A landscape with many peaks, sampled at points; each row gives a point and its height.
A climber steps from a point to the highest of its 2 nearest points, and stops where none of them is higher. Distance is the straight distance between rows; heights are no part of it.
j88: [-46  -8  41  -8 -27 -48 -32  -5  -9 -24   4 -50 -16  22  20 -20  17  -7
 -25  -9  -5  17  -3  -6   3]  height 482
j799: [ 29  41 -32  29 -15 -13  -8 -26 -21  18   8   5  61 -15  15  -8 -20  -7
 -14  -6 -11  -2  -4 -10   2]  height 804
j861: [  2  28 -19   3  26  -4  40   5  24  32   1  28 -21  18  11  13   8   7
   2  -5  24   6  -8 -19  50]  height 187
j226: [-25 -12  56   3 -12  -7 -11 -13  19  21  -7 -26 -36  58 -22  17 -29 -25
 -11  -9  -5 -19 -11  40 -15]  height 723
j878: [  0 -32  26   4   4 -26  17 -10  19 -41 -12  43 -54  20 -14  27   4 -16
   0  21  36 -17 -17  13   0]  height 128
j783: [ 20 -18 -35   9 -16 -25  14 -12  13 -26  -2  42  10 -26  29  -7  14   7
  -9  61  27  -3 -44  -3  -6]  height 628
j681: [-43  22  38 -12 -18 -45 -22 -30  -8  14 -13 -25  36  28 -12  18   8  18
  -5  -5  17  -3 -29 -28 -15]  height 148
j476: [-13  17  16   8 -14  13  -3   9  17  18  17  -5  40  -2  18 -37  41 -33
  11 -30 -25   7  -9 -10  40]  height 272
j742: [-37 -47 -19  18 -27 -23 -20  16  18  -4  21 -11 -43 -17  24 -26  32 -24
  -8  -2  -8  50   5 -29  -1]  height 735
j596: [ 35  10   5  14  -6 -29 -33 -10  23  17  24 -23 -11   7  -2  18  15   3
  28 -22 -41  10  58 -36  16]  height 455
j173: [ -5  -3 -12 -35  -3  -5  -4  35   2 -13  30 -16  -3  12 -28 -15 -38   6
  -5 -24   0  -1  51 -26 -36]  height 621
j435: [-16  -2   4 -18 -13  21 -16  15  10  11   8 -36  22 -23  37 -32  12  -8
  28  -5 -33  -6   9 -14  21]  height 261
j776: [ -3 -16 -32 -35  38  35  35  53  18  17   1  12 -13  11  15 -15 -12  35
   3  31  15  -4  20 -32   7]  height 706
j30: [ 13   9  52  22   9  22  -5  27   6   1   8   2  29  41 -43  17  -5  -5
   8  -7   2   3  56 -20 -13]  height 546
j179: [-27  12  -8   9  24  34  -6 -18 -56   9 -21 -11  -9 -27  -7  24  31  28
  -2  -7   0  32  30  -3 -21]  height 135
j976: [-21 -23 -32 -12 -19  10 -11  19 -21 -53   3 -20  23   7 -13  -9  54  13
 -29   6  21  21  29 -25  -9]  height 550
j49: [  7  17  -7  -1  48 -33  24  -4 -26  -2   4  39 -43 -30  13  -5 -14  34
 -11  -2  25  27  17 -34 -15]  height 456
j787: [-26   8  -1 -36 -27 -25   3  -4  16 -11  21 -13 -46  -2 -54  14 -53   2
   2 -21  -4  -9  -7  -9 -26]  height 581
j986: [-57  12  34 -17  -4  23   4  32  28  17   6 -10  32 -14 -25 -12  15  21
  -4  19  -1  26 -23 -29  19]  height 520
j523: [-12   9  -5 -17  -5  12  26  10  52  36   6  -8 -31  -1  14 -16 -45   5
  -9  27 -22 -13 -34  36  41]  height 622
j728: [ -5   9  23   7 -30  -4 -29 -42  14  42 -13 -17  39  27 -21  12   3 -16
  14 -18 -31 -27 -35  19 -19]  height 670
j955: [ 23 -11  16  18  38  37 -11   0 -70  -3 -37  -7   3  30   9  31  32  -9
  35 -23  17  -1  31  31 -33]  height 177
j257: [-34 -39  -1 -11  -9  33   1  21   0 -38 -14 -10   2 -13   1 -13  -2   5
 -25  53   6   1  -3  24 -12]  height 677
j869: [ 18 -10  -3  19  -3 -11  -1  34  21 -15   6  35  71  12 -12 -10  10  -6
  -1  25  27   7  -2 -25  -4]  height 568
j553: [  6 -19 -15  22  -2 -11 -24 -15  -2  40  -9 -29   9  19  59   2   6  -5
   1  19  -7  -5  21  -2   1]  height 242
j766: [-23   5   9  54 -21 -22 -11 -53   8  41  -9  13   3  15   9  -7  49 -37
 -26 -17 -11  20 -49  26   6]  height 529
j633: [ -8  28   8 -28 -19 -30  16 -10  32   1  23  16 -10  -9 -46  -4 -50 -12
  16 -32  -8 -22 -36   6  -9]  height 566
j272: [ 32 -10 -43 -13 -39 -10 -25 -23  -4 -33   4 -24  25  -5   0   5  33  -3
   2 -11  -8 -21 -10  23   6]  height 702
j669: [  7  -4  21  -6   0  40  16   2 -27 -61 -25   9  16   9 -13  16  12 -15
   7  -6  20 -42  -3  32   7]  height 307
j399: [-11   0  27 -26   2   3 -21  16  25   9  12 -41 -36 -26 -15  -7 -45  17
   9   2 -47   6  27  15   5]  height 218
j664: [  1   6 -14 -19  34  52  38   8 -35 -41 -23  36  -5 -52  -7   9  -5  37
   4  31  14  -9   2 -17 -10]  height 106
j945: [ 44 -32 -13  -8 -11 -46 -36 -33 -13   1  -1   1  -3  -5  -9  20  34   7
  44 -35  11  -5 -27  19 -52]  height 536
j338: [ -9   3  52 -16  -6  19 -11 -20 -17 -30 -11 -17 -28 -13 -23   0  -9 -17
  31 -35 -34 -27 -12  55 -19]  height 255
j7: [ 45 -31 -11 -14 -18  -4 -26  -2   1 -49 -14 -11  24 -24   2   8  36  20
  10  34  -8 -23  -7  28   7]  height 742
j938: [-19 -35  49  12  -1 -40 -32   6  -5 -20   7  -4 -20 -39  -6 -35 -33   4
  -8   8  -7  36 -21  27 -49]  height 610
j224: [-12 -22 -11  26  -9   0   2 -40  -2 -21 -15  11 -43 -28  15  15  19  -9
 -16  22   1  10 -22  39   3]  height 571
j127: [ -3   0   9  50  10  -8  -4 -21  -6  15  -3  18   0  -1  -4  -5  48  -3
 -18 -22  14  46 -19  47  -4]  height 506
j37: [ 52 -12   0   7  32  25  21  15  19  -4 -25  20  -5  30  28  12  29  -9
  21  -4   8 -35 -10  27  70]  height 393
j941: [ 29  29  -9   2  31   9  13   3  -7  23   6  23  24 -41   5  -6 -20  29
  24 -11  -9  13   8  -9   2]  height 407
j841: [-58  16 -35  -9 -26   4  12 -15   9  25   7 -11 -20  -5 -41  22  15  16
 -34   2  14  33 -26 -23   4]  height 741
j343: [ -8  23 -13 -30  11  29  27  37  40  59  12 -32  -4  27   9 -13 -35  17
 -10   9  -6  -7   5  23  35]  height 645
j699: [-12  12 -13 -20 -13 -19  -6 -21 -13 -21   6 -11 -29 -23  -8  22  35  15
  19 -31  -3  11  10 -40   6]  height 660
j155: [-11   8  19  19  -5  70  -2  11  -1  35 -11 -12  38  15  -2  21 -19 -29
   6  24 -12 -26  36  11   3]  height 461
j125: [ 10  10  14  31  -8  -3 -13  11   1  -3   5  16  70  35 -35  24  -5   0
 -16  16  22   4  26 -32 -21]  height 582
j261: [-27   0  35 -20  15 -16 -21  17  10  17   8 -41 -29   8 -36  12 -16  43
  -1 -11 -17  29  29 -20 -14]  height 210
j656: [ 60  49 -32   6 -11 -58  11 -17  13  -2  24  22   3  17  12 -15 -46 -30
 -18  -6 -14 -35   5   3  34]  height 541
j777: [ 35 -12 -31 -14  13 -35 -12 -22  -5  33  -7 -16 -20  -6  73  -2 -26  23
  11  37  -3 -17  10  -2  -3]  height 231
j846: [ -7 -16  -6   2 -14 -15 -18  -5 -25 -34  17   7  -3 -49 -15 -25 -22  -5
  -6 -10   2  27  -7  28 -67]  height 636
j700: [ 27  24 -73  -6  27  -3  36   6 -17  40   1  25   0  10  31   1 -34  40
 -14  28  33   1   5 -40 -15]  height 211
j104: [  6   4 -15  18 -24 -44 -19 -37  12  -2   1   6  -3  11 -11  38  54   0
  20 -15   5   9  -4 -48  13]  height 690
j204: [ 56  28  26  -8  30  -5   6  14 -19 -20   2   6  29  11  15 -22 -13  -5
  16 -44  -4 -29   6  13  27]  height 334
j297: [ 59 -31  -1  -1 -22   4 -30   7  -3 -53 -17 -15  49  27  -3  28  22  -6
   5  28   2 -46  13   9  13]  height 694
j21: [-24  -7  55   1   1 -21  23  11  34 -29  -4  33 -33  47 -21   8   5 -43
  13  -7  24 -26 -14 -10  22]  height 140
j701: [ -5  -2  -9  -3  -2  43   7  22  -7 -14  18 -21 -44   8  -3  -3   4 -23
  -4 -28 -14   5  67  12   4]  height 662
j353: [-24  27 -11   3  -4  22   7 -35   5  59 -24 -31   3   4  25  16   9  10
 -18  20 -18 -11 -30  30  40]  height 567
j42: [-18 -11 -16 -24   8 -39   2  -5   7  34   5   0 -35  23   7  22 -32  12
  19  -6  25  -5   2 -50 -31]  height 164
j142: [-37 -26  61  22   1 -27  -4 -17   2 -53 -25  21 -33   2   3  18  19  -5
 -17  41  19   5 -15  -9   0]  height 117
j165: [  9  -2  -8 -17  -2  12 -30  15 -11  24   9 -53  31   8  27 -17   9   0
  29 -33 -25  -1  30  11  -4]  height 250
j725: [ 39  35  -3  20   3  57  -1 -19 -19  30  -9  -7  40  -6 -19  20 -26 -21
   9 -20 -38 -30  11  52  13]  height 579
j407: [ 31 -15 -46  -6 -19  -1  25 -26   8 -19 -10  43 -22 -34  38  -9 -10  -2
   5  49  11 -29 -72  35 -16]  height 659
j194: [ 35  26 -11   8 -13  -6 -14   0  -6  -4  18   0  78 -19 -16 -10 -44   7
  -4  10 -12  -7  16  -2 -22]  height 778
j225: [ 40  22  16  16  12 -42  -4  -1 -12 -12  -5  15  23  43  25  10  11 -28
   7 -25  12 -23   3 -44  38]  height 611
j327: [-28   1   2 -33 -11 -37  -7  -5   0 -29  12 -36 -75 -18  -3  -4  18  20
  -6 -35 -11  29  -6  -9  22]  height 633
j276: [ -3 -47 -47 -37   7   6   7  10  -3   0  -4   8 -29 -25   3  -3  -8  35
  11  30  23   4 -22  -1 -45]  height 76
j269: [ 25 -18 -13 -25  27  -4 -13   7 -56 -11 -13 -29  -8 -17  81 -31  10   6
  21  -8   6  -5  24  15 -21]  height 337
j527: [-33  12  13  37 -10   4  -7 -34  12  79  -7 -26  -6  34  22   1  21 -20
 -35   1  -8  19 -25  38  23]  height 547
j259: [-13 -23  -4  -2  37 -19   6  13   3  25  -2  25 -17  25 -20  24  -6  30
   4   6  36  16  32 -60 -33]  height 174
j569: [ 24 -15  19  49  16   3 -33 -39  17  38 -25  14  15 -25  -1  36  25  17
  24  43 -34   6  -2  17   2]  height 50
j875: [  6  43  22  35   1 -10  -6   0   3  37  31 -15  18  28 -23 -13  19  -7
 -25 -51  -5  44  34  13   2]  height 759
j588: [ 45  -1  12   3  -2   7 -16   2 -17 -20 -14 -13  64  30  -5   2 -14  -5
  -8   3   1 -36   2  39  -2]  height 649
j615: [-51 -25 -16 -34 -26   9  10  -5   0 -30 -23 -18 -13   4  -5   8 -19  16
 -28  51  28 -16 -46   8 -19]  height 711
j533: [ 36  43 -45  -2  33 -17  40   7  16  42   4  30   8  11  31  -7 -16  44
   4  21  25   8 -25 -17  27]  height 200
j876: [-73  19  44 -32 -12  -5  12  33  27  19  18 -16 -22 -15 -28 -18 -21   6
 -19  14  -2  27 -32 -46  28]  height 534
j215: [ 79  13  18  18  25  -4 -12  -3 -38 -11  -2   5  20  38  13 -10  -8 -37
  10 -70  -8 -30  17  30   7]  height 317
j800: [ 19  31  14  21  50 -17  33  -9 -23  10  -1  51 -27 -16  10  -1   0   5
   9 -40  26  20   4  -8   7]  height 439
j145: [ 38 -25 -36  26 -10 -13   9   9  27 -12  13  55  27 -17  10 -12  29 -16
  16  21  21  10 -28  -9   0]  height 600
j598: [ 11  -4  16  -4   0   9  -3  -3  26   5 -17  -8  21  41 -34  34  59  13
  26 -20   6 -11 -21  14  36]  height 445
j896: [  2   2   0  -5 -20 -21  -6  -5  16 -23  11 -11   2  13 -17 -10  10  -3
 -20 -13   1   3  -9  36   3]  height 667
j910: [-34  10  59 -14   2  15  -7  13  17  16  -9 -33   4  33 -24  22  62  14
  21 -30   1  11  -3 -16  29]  height 474
j894: [ 17 -27 -10   4  12  14 -14  13 -15 -30  12  -5 -41 -30  -1  -4   6  -2
  -3   3 -18  15  68  -2 -20]  height 703
j448: [-36 -11 -26   5  -2  36  25  -8  -1 -12 -23  10  -9 -55  25  -9  29  34
 -16  64   0  24 -52  12  13]  height 522
j412: [-34  19  44  -6   4  12  35  18  30  15  10  19 -31  41 -35  10  10 -35
   1 -30  23   0  -7  -5  30]  height 154
j290: [ 15  -1 -31 -28  14   3  10  35 -45 -32   5 -19  20  -6  56 -49  -3  18
 -11  -2  21   2  28 -10 -14]  height 352
j927: [-20 -17  -9 -10 -17  17 -10  31 -18 -32   5 -20  54  25   1 -20  -2  -5
 -21  12  24  -5  27  -5 -31]  height 583
j826: [-11  12  -1  -3  -1  33  20  -6  13 -21 -13  12  19 -60  35 -25 -11  16
   3  66 -23 -12 -42  18  18]  height 549
j126: [  1 -15  -9  36  14  23   0   4 -27   6  -7  15   0  14 -21  10  41 -10
  -3 -29  29  41  18  31 -41]  height 508
j936: [-27 -38 -17   1 -12 -22  -5 -16   1   9  -9   1 -36 -37   9 -17  19   9
   4 -11  14  38 -78  34 -28]  height 576
j380: [-13 -43  15  -7  -3  -6 -29  32  37  37  16 -41 -24   6  -5 -20 -30  -1
  11  -7 -27  23  -3  27  -7]  height 228
j466: [-11  10  25   0 -12 -21  -2 -37   3  28  -5   2  -7  41 -12  11 -33 -27
  -3 -29   2 -35 -24  30 -25]  height 696
j61: [-10   7  -2  -8 -25  15   9   4  15   4   4  10  43  11   0 -12  -2 -32
  16 -11   2 -26 -22 -10   7]  height 288
j482: [ 31  15 -54 -13 -18  -8  39  -3 -13 -13  -5  34  13  31  46  -8 -31 -38
  13   6  33 -53 -48 -18   1]  height 316
j871: [ 36   9  14   2  11 -17 -17 -10 -11 -44 -11 -19  -2   8   2  25   1  33
 -36  45  -2 -13  49   8  29]  height 507
j511: [ 21   5   7 -14  36 -11  -5  -6 -58 -17 -21   1  17 -18  20   2 -25  38
  -6  21  25  -7  16   1 -38]  height 487
j797: [-17 -18  30 -18  -1 -50 -11  16  48   6   7 -24 -35  28  16 -19  -7  -5
  -4  10 -13   1 -14   4  40]  height 777
j264: [  1  -8   7  -6  -7 -57  -4  12  50   7  19  15 -10   7   1 -13  -3 -14
  20  12  -3   3 -11 -25  17]  height 767
j193: [  0   1  30   4 -19 -37 -34 -12  13   3  15 -39 -11  29   7  -5  22 -13
   8 -27 -30   3  29 -13   6]  height 468
j162: [-43  29  64  10  24  24  18   9  -3 -14   8  19 -28 -59 -34  -5  -6  16
 -19   0 -14  39  11  -4  11]  height 564
j825: [ 27  38 -28  40  -7   9   3 -16 -10  39  26   6  11  11  -9   2 -13 -30
 -13 -50  -5  12  35  15  -5]  height 796
j451: [ 14  29 -11 -15  29  34  36  20 -10   4   5  40  13 -21 -24  12 -34  15
  25 -10  10 -10  19 -42   1]  height 386
j202: [-30  11 -22  -7  18  47  20 -16 -58  -9 -30   5  -8 -40  10  21   0  22
  -5  24   9  -5   9 -16 -19]  height 122
j355: [  9   7  34   4  15  16  -7 -20 -47 -21 -18  -9  -2   4   2 -14  14 -18
  14 -49 -10 -12  -7  75 -21]  height 233
j737: [-31  11   9  17 -11 -33 -14  -8  32  31  14  -5  -8  -9   8   3  -7   0
 -12  23 -20  25   4 -34  19]  height 789
j456: [ 22  12   3  11  -3  -8 -22   3  16  -2  29   6  29 -43 -18  -8 -52  13
  -5  28 -34  10  44 -11 -19]  height 763
j62: [ 11 -20  -7 -32  -4 -22 -26  22  24  22  19 -55   0  15  11 -34  -5   9
  13 -35 -17   8  -2  47  -6]  height 238
j334: [  7   1   2  18  24  15  -7 -21 -59  -5 -33  -9   0   2  30  29  34   7
  15  -9  14   2  21  -8  -3]  height 151
j63: [ 21  -6   5 -20  14  45  28  15   0 -46 -28  18   8 -15   8   9   6  11
  18  27  10 -42 -19  24  30]  height 338
j683: [-19  -6 -39 -40  27  26  29  25  13  11  15  15 -26  -5 -67  18  -7  46
  -6  -4   3   0  27 -57 -11]  height 708
j755: [  4  45 -28  37 -15   0   8 -17 -14  30  29  12  24 -27  23 -28 -10 -29
 -21 -27 -17  26  17 -12  10]  height 830
j286: [-15 -31  -5   1 -17  41  -8  29   3 -15  16 -17 -20  22 -48   3  20 -20
   0 -29  -7  23  39  24 -34]  height 609
j502: [ 29   6   0   8 -14 -33 -11 -10  33 -21   7  22  11   1 -18  23  54  -8
  29  -4 -13  -6 -10 -43  53]  height 666
j51: [-38  13 -25   9 -33 -32   1 -30  24  28   3   7  -3   4 -20  31  47   1
   1  -6  11  23 -42 -40  15]  height 715
j140: [  0 -19 -10  -4 -12 -14  10 -31  16 -18 -16  25 -10 -44  41 -38  13  -4
   1  35  -7 -14 -89  40   5]  height 632
j356: [ 18  -1  15  14  42  39 -10   4 -78  -6 -29  -2  24 -16  19  -6  18 -12
  32 -26   4   4   6  61 -30]  height 207
j479: [ 43  -6   9   8   4  -1 -29  20   9 -31  26  -6  -3 -23 -20   1 -20   5
   7   7 -32   3  81 -12  -9]  height 736
j44: [ 47  40 -37   7 -10 -55  -4 -26  10  -5  21  -5   7   4  14   0 -24  16
 -44  25  -5  -4  20   6  33]  height 532
j543: [-25  10 -43 -39  -7   3  19  29  31  -3  26   9 -22 -33 -14 -18 -42  27
  -5  49 -22   1   8 -73   3]  height 760
j312: [-19  23 -27 -48 -16  -1  19  18  16   0  26 -12 -25  16 -33   5 -48   5
 -14 -15   2 -18  33 -35   3]  height 601
j893: [-51 -43  63  18   2 -16 -24   8 -13  -7 -16 -24 -47  -2   3 -16  -2  -1
  -8  -2   0  35 -24  20 -27]  height 590
j661: [-20 -17  -3  -1  -5 -20   1   7 -22 -51   0  11   0  -6  11 -15  38  -1
 -14   2  33  18   3 -25 -14]  height 523
j679: [ 45 -16 -11  35 -18  17  -9  -7  -7 -26 -10  -2  11  39  29   7  12 -54
 -13  -1  -7 -37  27  26  23]  height 281
j426: [ -9 -56 -38  15 -20   3 -19  10 -14 -27  17   2 -16 -26   1 -32  19 -18
 -19  -2   8  42   6  32 -52]  height 674
j198: [-68  10  58 -18  16  20  14  32  -5  19   6 -10 -51 -43 -40 -19 -33  27
 -27  -9 -10  49 -18 -25  14]  height 545
j724: [ 38 -27  11   3  20   4 -10 -13   6   6 -38  -6   8  46  10  33  48   9
  23   1  12 -33 -16  31  33]  height 420
j473: [-57 -28  -5  21  -4  15   3 -21 -13 -15 -31 -10 -42 -33  36   0  41   3
 -29  35   5  31 -33  20  17]  height 543
j508: [-23 -13  44 -24  -4  19  10   1  -5 -52 -17   0 -25   5 -29  13  -6 -11
  15  -8   9 -34 -12  37 -15]  height 278
j490: [ 19 -10 -36   2  -5  27   8  14  -8 -33   7  16  11 -17  15  -8 -43 -11
 -19  45   0 -24  46 -14 -14]  height 383
j984: [-37  19  17 -29  -6  22   4  28 -26   4  21 -25  -3  29 -23  -4 -12 -11
  -6 -42  12   1  55 -49 -25]  height 644
j759: [ 30  -8  22   1  26  53  24  26  21 -19 -29  22  24  -8  30  -5  30  -7
  29  20 -13 -33 -20  10  76]  height 367
j917: [ 32  37  -3   1  30  45   8  11 -40  19  -7 -16  45 -11   8 -12 -28   3
   6 -22 -14 -12  19  50   5]  height 542
j940: [-19 -26  -8 -12 -19   4  -8 -20   4  -9 -12 -23 -26 -37  18 -20  10  -1
   5   3 -20   2 -55  59   0]  height 604
j296: [-22  -8  32   6   4  58  10  34  16  22   3   5   7  32 -30  12 -28 -22
   0  11  12  -7  44  -3 -19]  height 503
j991: [ 27  24 -32 -14 -11  18  36   3   0 -36  11  44   6 -18 -24  18 -41 -18
  20  -7  10 -37   1 -25   2]  height 358
j305: [-22 -13   5   8 -28   5  -2  -8  46  27   0  -4   3  -6  22 -18 -37 -33
  -8  34 -34 -24 -29  24  13]  height 599
j470: [ 15  -7 -25  30  -7  -8  -1   6  30  12  36  30 -17 -11 -35   5  25 -14
  14 -34   0  41  25 -10 -10]  height 728
j292: [ 22  39 -19  -1  -8  14   0 -41   8  31 -25 -15  42   3  16  -1   0   9
 -12   8 -40 -42 -39  42  50]  height 588
j542: [ 35 -24 -14  22   6  -8  -4   8  13  17  -3   9  18  50  29   5  -4 -23
   5   1  22 -20  16  14   1]  height 259
j676: [ 14 -10 -50 -19  26 -15  18 -10 -20  18 -11   3 -41   2  58   8 -15  31
  -8  30  26  -8  15 -27  -9]  height 222
j95: [ -2 -22 -45  12 -18 -34  -8  -2  24  20  28  18 -21 -25   7 -10  31  -9
  18 -18   3  41  -6 -31  -7]  height 766
j854: [-13 -47  -8  -3   0 -19 -27  -5  -4   5  -8 -11 -12 -23  20  -1  -6  18
   3  39   4  14  -1  -5 -42]  height 67
j884: [-33 -62  -8  30 -20 -10 -25  28   6  -3  18 -13 -28   4  -2 -26  11 -19
 -33   5   4  56   7   8 -31]  height 709
j780: [  6  28  10  20  39 -12  20 -11  -9  29  -2  36   7 -42  23 -13  25  20
  23 -27   2  33 -25 -12  16]  height 423
j319: [-18  21  18 -27   2 -26  -7 -15 -13  21  -6 -13  17  21 -14  28 -35  19
  27 -17  16 -19   1 -38 -32]  height 156
j419: [ -9  24 -33 -17 -33  21  38  -4   3   2  -5  23  33  11  33 -20 -17 -41
  17   5  10 -48 -54 -16  12]  height 302
j329: [ 34   0  -3   3  -7   2 -14  23 -26 -34  -5 -11  76  47 -14  11 -14   1
 -24   9  30 -21  24  -9 -17]  height 615
j504: [-25  -5 -48  -8 -37  23  36 -20   5 -37  -6  26 -22 -33  14  -2 -14 -18
  -9  39  10 -19 -55  16 -10]  height 701
j365: [ 15  28   6   4  -6  35  -4 -27 -11  12 -16  -8  37 -11  -3   6  22 -13
  16 -27 -32 -26 -22  37  28]  height 617
j381: [-10  19  34   1  11 -34  -1   3   6 -21  27  -1 -48 -20 -12 -16  -3   2
  -3 -35 -14  33  28 -12   7]  height 612
j829: [ 35  10   7   1   8 -25  21   1   6 -31 -10  34  25  37   1   3   4 -18
  -7  -3  29 -38 -24   4  31]  height 587
j106: [ 52  29  16 -13  43  11   0   2 -71 -24 -20  -8  33  -9   9   6 -27  27
   2 -13  12 -14  16  38 -14]  height 509
j610: [ 10  -4  16   2  -3 -24 -39 -45 -28  13  -4  -9   2 -31 -12   8  17   4
  55 -51 -24   8 -19  13 -56]  height 517
j592: [ 20  -4  -9  24  12  60  -2   4 -19  -9 -19   4  22 -20   5  30 -20  -9
   5  44 -18 -23  44   2   4]  height 418
j889: [-41   1 -23 -23 -52   4   8 -18  18 -31   0  -3   9 -24 -19  11  -7  -6
  -6  29  -1 -17 -40 -11  -4]  height 740
j921: [ -8   5  13  56 -25 -13 -11  -5  23  19  32   8  -2  21 -22  -5  23 -36
 -20 -19 -12  47  28  -2  -6]  height 730
j393: [-29   8  -7 -29  12  39   5  17 -17  14   6 -14 -12  19 -57  30   8  25
  -1 -24   4   4  50 -52 -20]  height 673
j851: [ 23   0 -17 -21   1   8  11  28 -18 -46   6   3  32 -21  36 -43 -34  12
 -13  41   5 -15  12  -4 -17]  height 365
j818: [-32  16 -10   6 -19  33  10   7   0   9  31   4 -26 -42  -6 -23 -38 -34
 -12 -20 -28  21  29  -7 -15]  height 762
j177: [ 73  22  40   2  48  -9 -10  -1 -20  12 -31   8  41  28  19  12  -2   1
  28 -42 -20 -42 -20 -18  48]  height 351
j289: [-27 -14  30  -3  27 -17  -8  12  22  23  -1 -16 -75  16 -30  34 -11  39
 -14  11  -9  30  41 -41  10]  height 201
j461: [-62 -14  53 -11 -14  41 -12  39  24  12   3 -32  12  18 -47   2  39   4
  -6   4   3  31   3 -21   6]  height 502
j175: [  6 -13 -33 -34  30  41  20  36  20  43 -10 -25 -16  27  15   6 -26  32
   5  27   6 -16  21  18  16]  height 672
j478: [-15 -17  37  -5   3 -14 -14  -5  17   3 -11 -41 -44  35  14  10  -9   3
 -18  15 -12  -7  14  28  23]  height 755
j729: [ 62   8  11  47 -10  13  -6 -18 -23 -41   3  19   9  23 -10  -6  10 -62
 -13 -48 -21 -25  21  47   7]  height 300
j402: [-27   4 -57  27 -29  31   6  -1   2  31  32   8   3 -32   4 -13  -7 -34
 -12  -5 -13  28  25 -25 -21]  height 795
j971: [-14  16  40  19  20 -15   6  12   3 -21  17  30 -18 -14 -45   2 -10  12
 -24  -5   5  35  38 -25 -14]  height 589
j60: [ 34   6   6 -13  34 -40   7   3 -39 -26  -6  30  12 -17  18  -2   1  40
  -2   9  43  10   1 -37 -20]  height 471
j624: [  4 -37   3  39  -1 -26 -42 -36  16  48 -13  -6  -2 -12   6  27   0  19
   6  46 -13  22  -5  15 -36]  height 58
j299: [ 15 -29  -8  -9  -4 -54 -18 -22   2  10  -1   9   2 -16   9 -20  24  13
  27 -28  17  15 -61  31 -40]  height 554
j268: [-13 -11   0  12  -3  30   2  28  -6  18  12 -17  20  39 -28 -15  33 -14
  -8 -46  24  32  11  51 -30]  height 557
j253: [ -8  28  13   8 -21  23 -17 -37 -17  52 -24 -18  56  23   3   8  38 -22
  17 -45 -24 -22 -35  -4  14]  height 647
j315: [ 60  20  16  13  19 -20  -5  16   0 -31   0  24  32   1   1  17  37 -12
  28 -22 -10 -10  -2 -62  66]  height 640
j283: [-27 -12 -28 -38  20  24  32  56  27   1  25  10 -16 -12 -38 -29 -25  35
 -25  20  -4  18  14 -38  -2]  height 738
j873: [-52 -47  30  18 -12 -30 -25 -17  -4  29 -18 -16 -34  -5  10 -12  12  -5
   2 -13   0  34 -74  23 -22]  height 570
j573: [ 40  44 -17 -10  -5 -63  19  -7  29  -3  37  40  13   1 -29 -27 -46 -13
  -3 -15  -3 -13 -25  12  -1]  height 553
j57: [-27 -32 -12  16  24   3  12   9  23  33   4  27 -65  21 -37  37 -15  11
 -20  19  14  17  37 -50 -16]  height 188
j920: [-60  -1  36  -2 -13  -4  -3   9 -32 -51  -1 -28 -12  12   9 -23  35  -9
 -42 -10  21  26   8   0  -2]  height 497
j727: [ 50  10  19  16  34  16   2  12  15  38 -18   7  39  36  18   4  35  -6
  27 -34 -15 -20 -10  -1  64]  height 368
j295: [ -4  -7 -18  -8  -6  23   4   3  -6 -11  -2 -16  -1   2  -5  -6 -23  -2
 -22  10   0  -9   6  59 -16]  height 637
j998: [ -8  -2  14   6 -18  27   3 -22  18   3 -25  16  37 -25  37 -18  -2 -21
   8  40 -33 -46 -50  20  26]  height 575
j977: [-56   4 -24 -20 -45   1  -5  -3  32  15  12 -18  -6 -10 -18  17 -11   0
  -9  26 -13   4 -12 -42  13]  height 765
j887: [ 18  28 -46 -18  -9  13  35  -2 -30 -25  -9  24  24  -1  15  10 -45   4
  -3  27  29 -38 -20 -33 -10]  height 335
j682: [-30  20  -1   7   0  -7  29   2  23  47   5  21 -19  50  -8  25  17 -31
   9 -24  35   1  -7 -42  24]  height 171
j98: [ 27  29  -7  -9  -4 -49 -24 -22 -10 -13  11 -26  11  -2  13  15 -37  34
 -28  34 -13 -13  42 -27   5]  height 521
j278: [  1 -12  -8 -15  21  14  28   0  11  -9 -13  37 -25 -39  -4   6 -30  27
  10  44  10  -8 -21   3 -14]  height 89

Call two points neighbours if one is among the 2 nearest of the other. Go from one point of each pair to the other, from neighbour to neighbour, staying as high as possible. Name the lowest point that can't be avoided.
j755 and j977 | j873
j7 and j977 | j295
j95 and j755 | j470
j737 and j797 | j264

Write out the way that a climber takes from each point below.
j126 | j268, j286, j701, j894, j479, j456, j194, j799, j755
j461 | j986, j876, j198, j162, j971, j381, j327, j699, j104, j51, j841, j977
j624 | j854, j276, j278, j664, j202, j179, j334, j955, j356, j355, j338, j508, j669, j63, j759, j37, j724, j598, j910, j461, j986, j876, j198, j162, j971, j381, j327, j699, j104, j51, j841, j977
j290 | j851, j490, j592, j155, j296, j30, j125, j329, j588, j297, j7
j412 | j682, j861, j533, j700, j676, j777, j553, j542, j679, j729, j215, j204, j177, j727, j37, j724, j598, j910, j461, j986, j876, j198, j162, j971, j381, j327, j699, j104, j51, j841, j977
